Each row is a point on a tangle of strands that fork, close into loops and nearly touch. The rows are in no order.
Two points are linked if the straight distance between their rows is under 124. Some points are linked to none.
(835): [ 13 -26   6  -4 -23   9 -21   5  25  29  29  38 -10  13  -5  16  32  23
 -28   4  -8 -10  15  -7  30  -4  -4 -11 -21 -48 -27  -4   6 -23 -14   9
  -9  -9   2 -15 -10 -10  45 -12]
(549): [  9   9  16 -55  20  -8  12  17 -22 -36   8   6  19  31 -30  23 -29  31
 -28  -2  13  -4 -50   1  11  -5  21   2  35 -11 -33   4  15  16 -33 -18
 -14  42 -34  41 -27  -7  41  -2]
(297): [-26   5  56   3 -14  -8  45  25  -8 -14 -50  -2 -14 -11  10  -2  -6  13
  14 -16  -8   1 -25  -8  15 -16   3  10 -10  -3 -13  19 -17  24   5 -40
  14   3 -21   9  25  21   1 -35]
(386): [ -8 -54 -11  -2 -46  37   4  10  21  31  24  29 -20  10 -19  10  49  -2
 -40  -9  -2  -2  15 -18 -10  46 -20 -36   5 -37 -41 -22  -2   8 -33   8
   5  21  -1   6 -43  26  -1  -2]
(984): [ 33 -48  22  23 -21  17   0  24 -13 -15  23 -42   9 -46  39  25  19  -7
  28  39 -21 -28   9  22 -27  23  -2  10 -11   9  19   6  10  54  12 -11
  31 -19  24   0  -4 -10 -25  16]
(829): [ 20 -30  30   6 -33   8 -20  10  21 -15  22   9 -36 -23  22 -12  12 -13
  -7   6 -12 -34  18  28  34  31 -35  22  22 -29 -21  16  23 -18 -17  21
   9  25  27  -7  17 -15  37   4]
(596): [ -2 -19   9  12 -11  10  10  -1 -17 -15 -10 -10 -12  -1  17 -11  15   1
 -12 -28   4  -8 -17  10 -32  -4  17   6   6   0 -10  -5  -6  19  -4 -17
  37  16  -7  -2  -2 -14 -18 -31]
(521): [-66 -11  20  10 -37  -3  34  33 -23  -6 -15 -42 -58 -21  30  36 -23 -26
  22  15  -9   2  15  12  35  39 -10  21  -2 -23 -19  13  14  27  -3   7
 -17  10   6   3  36  15 -19 -20]
(1252): [  5  16   0 -16   5 -18  28   9   8  13  14  -2 -35 -10 -31  15 -22  -5
 -23   7  10  18 -14 -58  32 -20 -28 -22   2 -39  19 -21   2  -4   4 -18
  34   1 -43 -10 -20 -23 -16 -15]
(193): [ -4  71  -1   2  32 -21   7   5  -5  -9 -14 -21  13  -2 -18 -13 -17 -22
   5 -26  10  -2  -8  20   3 -22 -22  -2  16  41  28  -2   2 -27  33  13
 -14 -20   1  -9  19 -27 -20  -3]
(633): [  9  17 -15  15  18 -29  -8  21  -6 -37   1 -25 -33  14   1  -2  -7 -42
  -9 -47  38 -12 -27  10   7  14 -26  -1 -17   1 -17  -6   7 -12  -5  -7
   5  25   5 -26  15  -5 -19 -57]
(775): [ 15  29  12 -13   4 -33 -17  13 -13 -34  -8 -18  -6   9  -1  -6 -32 -33
  -6 -18  23 -17 -29  27   9 -26  -6  24   9  13   1  -2   6 -28   8  10
  -3  18   6 -30  16 -20   4 -24]
(1250): [-28 -41   5  19 -18  -9   2  16 -16  12  -2   9   5   2   6  26  -1  -4
  14 -19  -6 -11  31  37  17  -5  11  30  -6  13 -26  -4  10 -38   1  12
 -15  -4  38 -18  58 -13  11  31]
(438): [ 25  68  18 -55  12   8   2   4 -42 -28  -2   1  35   9 -12   7 -27  14
 -11  -6 -12 -25 -18  15 -21 -21  15   6  10  -4   9   6  35   5  -1  28
 -35 -14 -24  30 -28 -28  41  -5]
(825): [ 25   8  -5  46  25 -29   0  -5  -1 -29 -25 -22 -18   2  12 -17  -3 -26
  19 -17  31   7 -25   6  11   0 -11 -11 -20  25 -25   1 -17 -13  14 -43
   4  22  -6  -6  15   1 -22 -48]
(278): [-43 -43  -7   2 -39  12  59   6 -34  48 -21 -23   9  -3  12  49  -4  23
   3   5 -14  14  27 -20  -2  -2  16  -6   1 -14 -10 -16 -20  24 -10  -9
  26  -6   3   6  12 -18 -15 -10]
(441): [ -3  26   8  -6  -7  -3 -25   6  49  15  14  20  30  11 -19  -7  27  -6
 -21 -25  13 -22 -44  31   9   3  13  17   1  13 -36 -12  -2 -23 -37  16
 -21  28   4  -1 -23  -4  25   2]
(459): [ 17 -48 -13 -10 -13  10 -21  24  -4  26  26  24   6  22 -28  49  16  20
 -38  16  -8 -26  12 -15  26  -9 -29 -11 -17 -36 -33 -14  10   2 -12  18
 -20  -1 -21 -53  -2 -27  22 -29]
(289): [-22   6 -28 -12  24  -2 -40   9  -3   8  35  10  26 -14 -10  10  -7 -10
   1 -33 -32   7  20  -3   7  -6 -26 -11  -4  11  16 -20  -3  -6 -38  33
   0 -14 -15   0 -18 -24  30  64]
(425): [-20  -1 -46   7 -28  -9  -3   5 -14  10  13  33 -14  11  -5  -5 -46 -39
   3  17  15  -7  15 -13 -12 -31  22  21  49 -20  24   1  53  22  32   2
   3  -6   1  30  22 -11  -7  -2]
(546): [ -6  39 -14 -17   1  24  22 -29 -18  35   4  13  57  -8 -22   4 -16  29
   6  20   0  11  20 -19  -6 -31  30  14  11  -8  12  -6  20   4  11  -4
   9 -43 -25  36 -25 -24  19  15]
(701): [-14  44  -8  35   6   8   0 -20  43  -1 -43   4  38   9 -25 -43   8  -1
   9  12  10  14 -28  16   3  20 -15  16  17  59 -22  20 -32 -14   9  22
 -40  14   0   3  23  26  -9   3]
(1213): [-20  16 -28  19  28 -12  27  19 -23  24  24  20   3  18 -10  19  24  -3
   7 -35   5   4  54  38   9 -15  21 -20 -43 -22  22  -7   6 -35  10   4
   1 -36  28  -1  10   5   9   4]
(1026): [-10 -19  -2  -6  -1  -6 -10  25   5   7  19  -1  41   2  11  15   5 -26
   1 -36 -20 -10   7  30   4 -17   4  18  11  22 -11 -34  -5  -5 -42   8
  14   1   8   9 -17 -15  24  55]
(667): [ -2 -43 -12   1  10  28 -25 -17  -9   4  17  -6 -21 -10  35 -30  27   6
   3  -8 -23  12  24 -10 -32  48 -23 -35  27  -5  15  -5 -22   2 -24  15
  15   6   1   7 -39  17 -15  30]
(510): [ 19 -30  16 -14  -4 -15  17   7  41  35   6   5 -14 -14 -23  -5  23   9
 -20   6   7   2  10 -17  38  13 -33 -29  13   3   2 -25  -8 -18  -4 -26
  26  12  15  -4 -20  -2 -22  22]
(143): [-43 -39   1  -6 -12  -8  31  17 -42  -3 -36 -49 -37   1  29  21  -1  12
  -3 -20 -19 -10   8  10  -5  35   6 -18  -6   3   3   1 -35  27 -12  -2
   1  16  10   5   6  22 -31 -21]
(731): [ -7   4 -29  19 -13 -15 -10   4  32  33  17  22  34  28 -18   5 -22 -32
 -21   6  24  37 -10   3  10 -16  25  14 -19  10 -24 -22   6  -7  -8   8
 -12   5   1  -9  16   6  12  12]
(1134): [ -7  40 -14  -6  45  -3   5   3  -5   4  17  27   3   5 -13  10   2  26
  18 -10  -4   1  37  11  11 -18   3 -13 -52 -11  38  10 -14 -25  13  23
  -7 -43  -6  -6   2  16  30  17]
(333): [-49  -5  24   3 -10  -4   1   9 -14  -8 -18   9 -22  -5  12  -6 -11  -4
   5 -30  -4 -11  24  34   9  -1 -12  26  16   2  -2  10 -12 -18 -10  20
 -13  15   0 -10  42   2  20  29]
(1077): [ -2 -46   9  19  -4  10  -7  -3  -2  17   7  12  24  -1   4 -27  -8 -14
   0  14   5 -30  20  23 -45 -17  25  55  44  28  31   2  28  36  32  -9
  11  -1  23  15  10 -15   0  15]
(256): [  7  39 -35  -1   4 -25 -14  -9  -4   0  -5   2  -1  35  -3 -47  -7   6
  25  20   9   8  30  30   5  -1  12  -3  16  14  33  10   7 -31  19   8
  -9   8  57  17   3  24  21 -32]
(445): [-12 -27 -25  21 -22  -9  16   5  -9   1  -6  11  -3 -24  16 -12 -29 -29
  24  34   4 -21  13 -12 -22 -34  26  28  36  10  29   2  36  36  44 -33
  11 -24  10  38  19   0 -27  21]
(367): [-19 -22 -17  16 -32  44  33  12 -42  24  -2   1   1 -10  16  38   2  41
   4  28 -27  11  36 -24  -9  -1  28  -5 -33 -25  -3   9  -3  33   6 -14
  13 -35 -11  11   8 -20 -13  -6]
(1117): [ -3 -52   9  14 -26   3 -17   7   1  -3 -15   3   2  -3  -2  18   2  23
  -4  13  -3 -18  20   8  20   0   1  35  10  23 -60   8 -10 -31  11   0
  -5  13  20 -40  56 -19   5  -9]
(847): [ 22   5  -9   2   8 -29  -7  25   8  -3  24   4  27  19  -3  -5 -16 -45
   7   5  20 -19   2  36  -5 -47  29  37 -11  16  27 -20  38   9  15 -12
  -4  -6  28   5  -1  -4  31 -25]
(759): [-10  29   4  29  24  -9  17  28  15  -2  15  26 -26   4 -29   2  -9 -34
  -7 -31   5  -7 -12   0   9 -25 -18   9 -36 -14  31  -8  21  -5  15  -2
  15 -18 -15 -11   8  -6   5   4]
(109): [-18  57 -20  13   8  35 -22 -41  26  11   5  29  39   1   9 -27  24  18
  16  -3 -24   6  15  19 -23 -17  14   7 -27   2  -1  15  18 -23  -4  35
  -1 -31   8  12   8  -8  31  31]
(1225): [  7  18  15  -8  16  19 -29 -46  39  22   7  25  12 -10  -1 -31  22  35
   7  -2 -11   1  -2   6  -7   6  -4  -2   6  12   0  11   1 -25  10  21
 -15 -13  11   0  -5  -8  34   8]
(177): [-15 -18  -9 -15 -15   8  14   7 -12 -13  15 -15 -40 -12  29  -9  15 -11
  -6   9  -8   9  14  -2   7  46 -17 -33  28 -37   1   4  -1   4 -25   6
  18  14   1  43 -38  12 -12  12]
(253): [ 29  69   0 -38  35   9 -33 -30 -11 -20   8  10  29  -3  -9  -7 -26   8
   9  14 -19   7 -12  -2  -6 -20  -3   2 -29 -13  29   3  31  -5  -2  25
 -32 -31 -27  31 -35 -19  51   5]
(1178): [ -2  14 -16   5   1  -6 -12 -19  -3  18  15  -7  -8  13 -10 -41   1 -12
  -8  -4  18  10 -10  -8 -25   1  -8  14  45  15  12  -6  13 -13  23  17
   5  24  10  -3 -19 -20 -31   2]
(1059): [ -8  -3 -18  -6  18   1 -11  19  -2 -11 -22  -1   1  37   2 -16  51  -7
 -12 -60  15 -22  -2  51 -30  24  23 -15 -11  26 -21 -10 -18  10 -42   1
   1  19  26   5 -20  44  -2 -32]
(400): [ 39  -3  15 -15  22 -16 -46 -36  10 -30 -10 -19   9   0  11 -12   7  36
   5  16   9  -2 -10   5  11   1  17   6  -5  39 -12  22 -31 -28   5  -3
 -21  13  16 -40   8  13  13 -27]
(799): [ -1  -5  22 -19   5 -13 -13 -40 -15 -14 -40 -15  -6 -13   4   5  -4  48
   3  15   7  -2   0 -14  14 -16   6   5  12  22 -19  19 -48 -29  15 -15
  -6  -1  -2 -33  20 -11 -13 -18]
(806): [ 23 -32  -4  28 -21  42  -3   3 -10  33   7   3   0 -20  19  33  29  35
   0  69 -20  23  27 -24  -5  29  -1 -30 -33 -37 -41   6   3  31   1  -4
  14 -28 -10 -14   2   3 -27  -2]
(276): [ 27  -8  16 -29  24  13 -24   6  -9 -18  14 -13  11 -22   1 -21  -6  -1
   8 -10  -6 -22   0  -9 -23 -13  -5  10  16  27  56  -1   0  20   7   7
  10  -8 -16   0 -39 -34  -1  23]
(353): [ 44 -51  -7  40   1  38  11  16  -5  25  13 -15  -2 -28   6  31  33   6
  26  55 -26   0  28   1 -26  45  -5 -30 -27 -10 -32 -10  36  19  37  -5
  26 -13  19 -13  28  -3 -53  22]
(164): [ 41 -53  -6  54 -24  10 -28   7  22 -18   0 -16   5 -12   6 -21  15 -23
  17  36  -1 -11 -12  -5 -24  18 -10  17  15  17 -39  10  20   9   7  -9
  27  28  17  -9  45 -16 -36  12]
(961): [ 33  58  15 -36   1   0  -5 -22 -20 -23   0   0 -38  -5   6 -18   4  10
 -16 -26   3 -15 -28 -17 -25 -15  -2 -21   7 -28   6  12  19 -23  10   5
   1  10 -27 -10 -32  -9 -16 -45]
(489): [ -5  32  -6   9 -10  16  28   3 -10   7  24  26  10  14   9   1 -11  -2
  -2  -2  -2  32 -16 -30   4 -16  18 -11 -14 -68 -19   9  23   2 -19  -3
  26 -11 -38  18 -12  -4  35 -17]
(943): [-12 -18   5  34  27  -4   4 -25  15  27  -3  -2  -9 -17 -18  22  26  -4
  13 -24  -4  31  15 -12  -4  57 -38 -55   0  10 -15 -17 -33 -42  24   4
  -6  -9   8 -12  11  31 -37  39]
(171): [ -6  -3  17 -35  -3 -16  28   0   4  24   6   8  -2 -13 -21   1  19  31
 -18 -13   2 -15   8  -3  30 -20   0  -3  17  -8  16 -11  -2 -20 -10  -8
  22  -7  -6  -4 -29 -25  11  18]
(1046): [ -2 -27 -15  21 -22   0 -13  19  -4   3  17  10 -30   8  -4   9 -46 -39
  -8  36   1   4  -7 -19  16  -7 -15  28   5 -13   3   8  41  29  14  12
  -9 -17 -10  -1  47 -14   2  15]
(686): [-11  -7  -1 -11 -11  16  -4 -41  28  37   8  39   7   4  -1 -10  31  55
 -11  -5  -1   1  16   5   1   8  21 -11  -4 -31 -19  15  -8 -14 -15   4
 -22   2   4  14 -23  14  37  -7]
(1260): [-14   5  -3 -10  14   1 -14 -25   8   2   1  -3 -12   6 -21 -48   6  17
 -11  18  18   6  -8  -4 -12  33  -3   7  36  30  25  10 -38   4  12  17
 -24  36   8   3 -26  33 -20 -15]
(283): [ 62   0  -3 -53  22  -9  -7 -10   9 -28  -7 -13  -5  17   8  11  -3  28
 -26  18  14   3 -19 -13   7 -12  26 -16 -22 -18  12  21  12  11  -2 -20
 -16   4  -9  -8 -35  -9  13 -23]
(1135): [-44 -50  10  17 -14 -11  29  -7  14  28 -10 -25  -8 -16 -33  39  11 -22
   9 -25  -9  12  20 -18  12  41 -57 -31  -2  -1 -22 -29 -19 -26  16   0
  -3  25  16 -22  25  14 -47  39]
(801): [-24 -21 -29  18 -25   7 -18  32 -43 -28 -18 -19   2  37  30 -10 -27 -19
  11  22   3  13  -3  20 -24   2  31  17  11  15  -8   7 -13  34 -18  10
   3  19  12   4  14  33  -1 -35]
(776): [  0  39  28   9  24   9  -8  15   4 -23  -3  17 -25 -12 -15 -10   2 -22
  -8 -58  13 -28 -38   7  -9 -22 -33  12 -12   1  27   1  16  23  14  11
  -5 -10 -28 -27 -10  -5  -1 -11]
(91): [  2 -13 -32 -11   0   7 -41  12 -46 -24  14  -5   5  44  26  -8 -32 -20
  -6  21  -3   5   1   8 -18  -4  16  19   5   4  16  10  -3  29  -3  30
 -20   8  -4  -1  -1   4  30 -38]
(578): [  1  27   6 -18  21  14 -16 -45  55  42  12  19  -2   2 -36 -43  28  32
 -17   6   5 -13 -12 -18  -5  31 -12 -14  26  17  19  11 -21  -4  11  31
 -32  13   9   5 -35  17  -5 -10]
(228): [-11  61 -19  20  21  -8   2 -10  10 -10 -34 -17  40   5 -11 -16 -19 -13
  30   8  11  20 -15   4  10 -24 -10   3  14  53  -4  11 -19 -21  15  13
 -23 -24 -19   2  48  -5 -17  24]
(312): [ 15  37  -6 -34  30   0 -35 -18  19   1  32  19  34   1 -10 -18 -28 -22
   2  -9 -10   9 -26 -15 -10   0 -18  -6  12   4  29  -6  32  15 -26  17
 -19 -10 -19  29 -47 -13  32  14]
(885): [ -6 -32  -8  45 -23 -28  39  24  -5  20  -1 -20 -21  -6   3   2  -6 -25
   7  23  21   3  10   7   3  23  -3  -1   6   6   1 -18 -14  11  37 -34
   8  18  42  29  13  12 -43 -24]
(979): [-23   9  12  10  16 -14  38  33  -7  -1  -6  13 -19  -5  -7  11  17 -11
  -4 -51   0  -9   9  26  12   4   0 -19 -44 -11  25 -20  -1  -1  -1 -14
  13 -19  12   7  -1  23  -5  -5]
(1114): [ 24  14   6  40  28  -6 -24 -22   2 -23 -26 -14   8 -10  -6 -14   5 -22
   8 -17  24   8 -52 -19 -27  -7 -18  -2  -6  30 -29  -2 -19  12  16 -19
 -10  20 -25 -33   5   1 -38 -24]
(100): [-21  51   3  -5  29  17 -11 -11   6 -11  11  13  -8 -25  -9  -9  -6   2
   8 -27 -24  12  18 -30   9  -4 -30 -11 -12  -2  34  -1 -13  -7 -13  19
  16 -20 -31  13 -18  -6   8  69]
(1112): [ 22 -14  29  38  22   7 -20 -13   5 -16 -29   3  -8  -3  -8  -5   0   8
   4   6  13  -3 -39 -16 -18  -4 -10  17 -19  18 -13  14 -20  31  28 -16
 -36  -8 -19 -24  30  20  -7 -21]
(552): [-31 -20  35   4 -27   6   2  -8   3  -1  10  35 -30  -3  11 -18  17  13
   0 -10  -3 -25  20  27  23   3  -9  38  22 -27  -9  19   6 -28   0  22
  -6  25  20  10  24  15  31  -7]
(938): [ 23 -16 -13  14   8  10 -43  -2 -26 -11  11  11 -13  23   5   2 -49 -11
   0  41  -1   2 -17 -12 -24 -12   7  23 -18   5  25  20  20  33  28  24
 -38 -14 -11 -20  44 -11  12   4]
(1152): [ 27  24  13 -34  -9   3  -8  19 -33  -6   4   2  36   9   0   2 -35 -20
 -11  -7   9 -33 -11  29 -31 -41  30  43  17   5  26  -3  37  18  22  10
 -27   0   2  12 -11 -19  31 -15]
(1229): [ 34  -6  20 -32  36 -13  25  -5  40 -36 -27 -20   0 -18  18  -2  39  26
  13 -16  -8  -4  10  13   8  10  16 -29 -27  25  23   7 -16 -11  -6 -50
  28  -8  25   9 -33  21 -16  30]
(798): [ 27  18  11 -42  30  -5  -9   5   0 -32  25  13  33  20 -17  -8 -29 -10
  -8  -7  -4   8 -43  -7  -4   8   8  -6  24 -10   0  -4  32  33 -46  -2
   0  23 -29  53 -40 -13  47  10]
(1288): [-16  15 -15   3 -22  26  10 -27   5  49 -17  12  69  17  -7 -20   5  20
  -2  24   9  11   2   6 -27 -27  47  23  25   4  -7   0  16  12   5  -6
 -11 -15   8  33 -24 -11   9  10]
(981): [  2 -15 -10  41   2  -5  26 -23  10  13   6 -17  -9 -19  10  21  -2 -15
  41  18 -18  45  24 -38   5  33 -17 -36 -15 -10  -2  -1 -14 -33  25  -8
   0 -16   6  -5  36  22 -46  51]
(1209): [ -2  31 -17   0  24  33 -19 -27  -5   3   3   0  13 -15 -27   8  -3  23
   1 -14 -17   8   2 -28  -9 -19 -28 -16  -1  17  22  -9 -10 -11   8  20
   1 -21 -51 -34 -14 -34 -36  41]
(780): [ 57  12   1 -25  15  -7 -34 -25   5 -35   8 -13 -32   1   6  -5   3   5
 -17   0  13  -6 -28 -24  -6  -4 -15 -28 -34 -14   9   5   7  -2  -1  -7
 -13  -1  -9 -36 -14  -1  -9 -38]
(1257): [ 11  34  20   4  13 -19  -3 -14  14   4  -4  11 -34  -6 -33 -12 -21  -8
 -22   2  19  21 -37 -46  17 -10 -43  -4   4 -13  16  -3  -3  -7  22   3
 -16   8 -40 -30  -3  -1 -28  -7]
(119): [ -8  60 -16  -7   5  18  26 -22 -23  20  10  11  21 -10 -27  18  -7  26
  13  -3   3   4  13 -31 -23 -35  15   1  -9  -4  41   1   4 -17  30  16
  11 -36 -42   2 -22 -32 -23  18]
(77): [ 18   2  -9   6 -21  -2 -22 -14  -9 -16  19 -14   4  15   8 -29 -32 -24
 -10  30  -1  11 -27 -24 -20 -22 -11  28  32  -7   3  -3  20   4   3  -3
  13  26 -22   5 -14 -13  -9  -9]
(687): [ 10 -31  29   6 -28   1  -3  24  17 -40   9  -8  -5 -36  35 -10   8 -18
  10 -10 -11 -25   6  31  22  -2 -17  34  16   0  -7   8  10 -12 -20 -17
  38   7  16  -4  17 -24  17  16]
(1038): [-33  37 -36  -2 -16  15 -14 -22  27  31  -3  25  63  19 -19 -17 -24 -11
   5  26  -6  18 -21  -4 -13 -17  13  28  27  23 -11   3  17  15  -8  32
 -32   3  -2  44   7   2  24  32]
(1094): [ 17 -19  19  -2 -11  -3  42   0  40  -8   6 -15  -7 -26  11   3  37  -4
   4  -8  -6   6  10  -2  19  28 -12 -28 -35  -7  17 -10   3 -26  -4 -41
  36 -21  27   7 -37  20 -28  39]
(450): [ -4  50   2  -3  30 -17  -8  -6 -27 -24 -12  -2 -23  -1  -9 -16 -31  -2
   9   8   6  11 -15 -23   6 -27 -17   3 -10  -2  48  12   6  -1  48   9
 -23 -19 -19 -19  16  -3 -14 -16]
(1286): [-13  25 -12  28  -8  14 -11 -35  53  27  -2  22  46  11 -26 -37   3 -12
  -4  31   8  16 -33   5 -16  14  15  32  14  44 -15  17   1  -7  13  19
 -28  10  17  24  12   7 -11  23]
(1096): [  0 -43  31   2   5  15  -3  11   4  16   5  -1  15 -18  17 -32   7 -13
   2  -6  -7 -16   3   9 -29  10  -3  20  39  20  45  -4   1  40   7 -11
  20   1   9  17 -24  -5  -4  39]
(417): [-20   8 -25  33 -14   1  33 -15  -7  21 -19  -1  11  -9  14  13 -22  -3
  36  25  -6  45  22 -44 -12  -3  20 -13 -20 -19   1   5  -8   3   7 -24
  13 -23  -6  13  27  25 -36  21]
(1206): [-51   9  14 -19  -1  -4  -4  12 -32 -12 -11 -21 -42   2  -4  35 -34  -5
 -11 -24 -16   2   9 -33  26 -19 -29  -9  17 -19  -3   5 -19   3 -16  18
   1  10 -48 -23  31 -28   6 -13]
(705): [ -3  48  10 -14  41  16  -4   6   0 -15 -11  15 -19  -1 -20  -9  22  15
  -1 -45   7 -23 -19  -8 -20 -15 -16 -25 -23  15  28  -1 -18  23  -7  18
 -15 -31 -30 -13 -23  30  -1   0]
(506): [  7 -34  47  -8 -26  10  10 -17  31   4 -23  17   3 -18  22  25  42  37
 -14 -20 -18   8 -17  -6   6  -5  11 -14 -14   1 -46  -8 -27   1 -35 -36
  13  -8 -15  -2 -23  22  -1  17]
(259): [-17  -7  16  -2  -9 -28  32  42   5   6  13  -2  34  -8  15  32   1 -27
   2 -23 -15  -9   0  47  24 -25  21  17 -18   8 -17 -41  12 -21 -23 -21
  32  -6  27  15   8 -12  18  29]
(159): [-15 -30  -6 -18  33   9 -43 -10  -2  -1  -7 -15   0   3  12 -51  15   4
  11  -6 -12  -1  15  10 -37  45   7 -18  26  29  35  10 -46  21 -16  24
 -14  23  21  18 -30  38   3  17]
(150): [ 14  -1  -6  24  20 -18 -18   7  18   6   3  16  12  14  11 -31  -6 -22
  25  13  12  -6  33  39   6  -6  19  27  -5  18  24   6  23  -8  32  -8
 -10   0  53  19  30  26  25  -2]
(199): [  8 -32  33   7 -10  27  25  10  -6 -15   6 -17   7 -37  34  34   0  11
  23  35 -20  -2  -7   7   8  31  -4  -5 -31  -3  24   1  -6  44   6 -13
  -1 -38   5   3 -16  25 -12  32]
(154): [  5 -39  17  12 -41   5  27  26  -1 -10   2 -26  12 -28  32  22  17  -8
  10   2 -20 -20  12  37  15   3  -4   6 -19  -1 -25 -19  13  -9 -20 -33
  49  -3  28 -12   9 -29  -9   8]
(1305): [ 43 -56  11  35  -9  30 -13  33  14   2  18  -9   4 -24  13  15  29 -15
  17  33 -17 -19   8  12 -29  42 -15   6  -7   8 -20   8  20  36   9  10
  19  -1  19 -26  24  -2 -20  28]
(1151): [ 48 -42  25 -37   6   6   3   7  31 -36 -21 -11 -11  -9  22   6  43  27
 -13 -25   2 -21  -9  -2  -2  -4   9 -11 -17  11  -8  -1 -20  27 -35 -42
  15   7   4   1 -24   9   0  12]
(1248): [ -1 -35  16  21 -33  28   4 -13  15  12  -9   2 -10 -21  21  23  28  29
  -1  20 -12  17  -2 -26  -4  22  -1 -32 -29 -15 -34  -2 -27   5 -11 -25
   7 -16 -14 -17   7  26 -17  -3]
(963): [ -3 -18   2  40 -24   7 -14 -22  13 -14 -14   6 -12  -4  13 -28   9  -1
   5  19  16   3  -1  -4   5   2  -2  29  13   7 -46  21  -4 -28  23 -14
   9  22   8  -6  39  -6 -19  -4]
(16): [ 25 -13   1  41  20   3 -19   6  20  12  13  23 -11  27   1 -10  14  -7
 -17  20  19  15  -2  14  -4  19  19  -6 -51 -22  -1  10  11   5  24  -3
 -20  -7  16 -14  16  21  27 -34]
(750): [ 24 -23 -10  19 -14  -3 -19  20  29  22  22  17  13   8   3  16 -31 -34
 -12  36   2  15 -10 -17  11 -12  -5   5 -11   0  -8 -14  17  20   0  -8
   8 -12  -5   3   7  12  14  32]
(586): [ 13  19  12  -9  18  -6 -25  -9  42 -29 -11   3   2  18  -2 -28  44 -11
  -5 -50  24 -35 -30  37 -18   5  12   7  -2  27 -15  -1  -9  10 -42   5
 -12  17  14 -13 -12  27  13 -20]
(1223): [ -5 -31 -31 -19  16 -11  -9  28 -13 -28  -1 -20 -21  34  -8  -8   9 -18
 -23 -21  18  -8   2  36 -16  29  32   2   8  26   2 -10 -35  17 -27  12
  10  45  27  12 -30  29  -5 -29]
(541): [-13  -6 -15  20  -9 -35  13  -6 -11  -2 -29 -39   3 -24  29  14 -45  -4
  27  57 -19  35   7 -36  20 -15   4  -1  15   9  -9  -4 -46   5   5 -41
   3  -7   1  12  33  30 -28   9]
(738): [-16  -4 -13  16 -22 -48  49  36   6  25  11  10 -17  16  -9  11 -20 -17
  -4  15  21  -7  40  21  33  -1  12   8   0 -21  16  -3  19  -3  28 -24
   1  -7  44  21  15  15   5 -26]
(849): [-41  -5   9 -12 -13  -2  19  42 -41 -16  -8 -37 -31  -6  32  46 -43 -16
   3 -10 -23   6  18  -1  34   6 -17   1 -13 -24  -8   8  -4  23 -30  14
   9  -5 -26   4  35  -9  16  -5]
(777): [  6 -18 -15   5   8 -21  -3 -19   3  30 -27  -8  27   2 -16  28  -4  43
 -17  21  23  28   5 -20  12  -5  14  -9  -9  20 -21 -11 -34 -16  12 -14
  -6   9   4 -33  10 -18 -25 -19]
(587): [-30   2 -29 -13  -3   6   1  13 -59 -24 -28 -20  -3  39 -11 -17   8   4
  16  -5   9   5   7  25 -25  13  37   6  25  29  -9   4 -32  10 -24  15
  13  54  16  13  -9  38 -16 -49]
(873): [ 80  -9  -2   1  16 -15 -46 -29  20 -12  18 -14   6   6   3  -2   7   2
 -15  24  14   8  -6 -10  -6   8  14 -23 -25  20 -10  -2   5 -35  28 -10
 -27  12  22 -47   1  -8  -1 -42]
(33): [-57 -55  12  -7 -37  -1  50  10 -16  31  -9 -14   2 -14   0  53  14  12
   8 -16 -25   0  23   3   7  28 -19 -11  -2 -13  -2 -19 -15  -5  -5  -9
   3   7  19 -14   7   2 -21  35]
(104): [ 12  73  13 -18  31   4  12 -22   2  -1  -9  12   1  -8 -25  14  22  33
  -3 -26   7 -11 -11  -7  12 -22  -8 -16 -29   1  23  22 -25  -9  11  25
 -30 -42 -27 -29  -9   4  19 -16]
(27): [  2  40 -19 -31  10  -9  -1   9 -14 -24 -23   2 -35  28  -8 -52  19  14
  17 -24   5  -4   9  23   6  -3  16 -12  19 -24  30  12  18 -29 -18   6
   9  21  24  26  -4  26  14 -32]
(358): [-38   8  -2 -44  -9 -25   7  -4 -10  -2 -11 -15 -13   9 -11  11 -13  13
 -23 -21   7   4   8   3  31   2   9  -8  31   4 -25   8 -41 -31 -42  24
   4  40 -14   2 -12   7  13   1]
(595): [  4 -22 -16 -14 -19   2 -15  -7  -9  36  -6  17  16  22 -29  53  14  25
 -35   2  11  -1  16 -24   2 -15  -7  -9 -16  -6 -40 -21 -17 -28   0   5
 -20   6  -7 -65  12 -28  -3 -37]
(250): [ 11   4  14 -49  12 -14  -5   6 -18  -9 -17   5   9  16  -5  30 -23  21
 -15   8   5   0 -32  -1  19 -35  21   3  -5  -7  -5   4  -3   4 -20  -8
 -19   1 -32 -12 -12  -8  34 -19]
(693): [-32   0  -3  32 -35 -23  56  15 -10   5 -13 -42 -33 -21  35  14 -19 -29
  48  24  -7  18   6   3  26  39 -13   4 -12 -19 -28   5  10   1  20 -26
  -3   0  25  18  35   6 -44 -19]
(277): [ -7  39   2 -42  16   1  23   1 -39 -41   3  -3 -51   8   9 -29   0  13
   3 -32  -2 -15   2   1  -2 -25   1 -16  17 -40  29  21  30 -13  -3   5
  24  11 -25  16 -17 -18  15 -43]
(1169): [ 17  17 -22  -5  -8  -1 -12 -12 -12 -27  41  -1 -12  15   7 -38 -30 -43
  -6  19   0  22 -20 -34 -14   9 -13  -9  37 -39  -2 -10  39  21 -16   2
  30  15 -21  44 -35 -17  11 -12]
(846): [-19  50  17 -23 -20  10  47 -16  24  44  -7  18  29  -8 -41  15  28  35
 -29 -22  11 -17 -24  -8  17 -27   1  -5  30 -22 -16  -4 -14 -20 -14   7
   1 -19 -26  -2 -18 -34  10   7]
(1083): [ -2   8 -52 -41  11 -25   4  -9 -20  -3  26   8   8   5  12  21 -38   9
   6   9  -7  30  43 -33  20   2   9 -38   9 -27  23  -3   2   1 -35   1
  13 -21  -1  43 -29  -4  32  19]

A piece is all that can be reached along the links. How many separate loops has the piece of each point below (a circle has one, a figure eight two, a Y none), and how many tips (points with one link)?
(312): loops 1, tips 3
(506): loops 0, tips 5
(1046): loops 0, tips 3
(705): loops 1, tips 0
(521): loops 0, tips 2

How many points has the smallest loop of links through each point below? Write none if it is on no loop.
(150): 15
(104): 7
(445): none
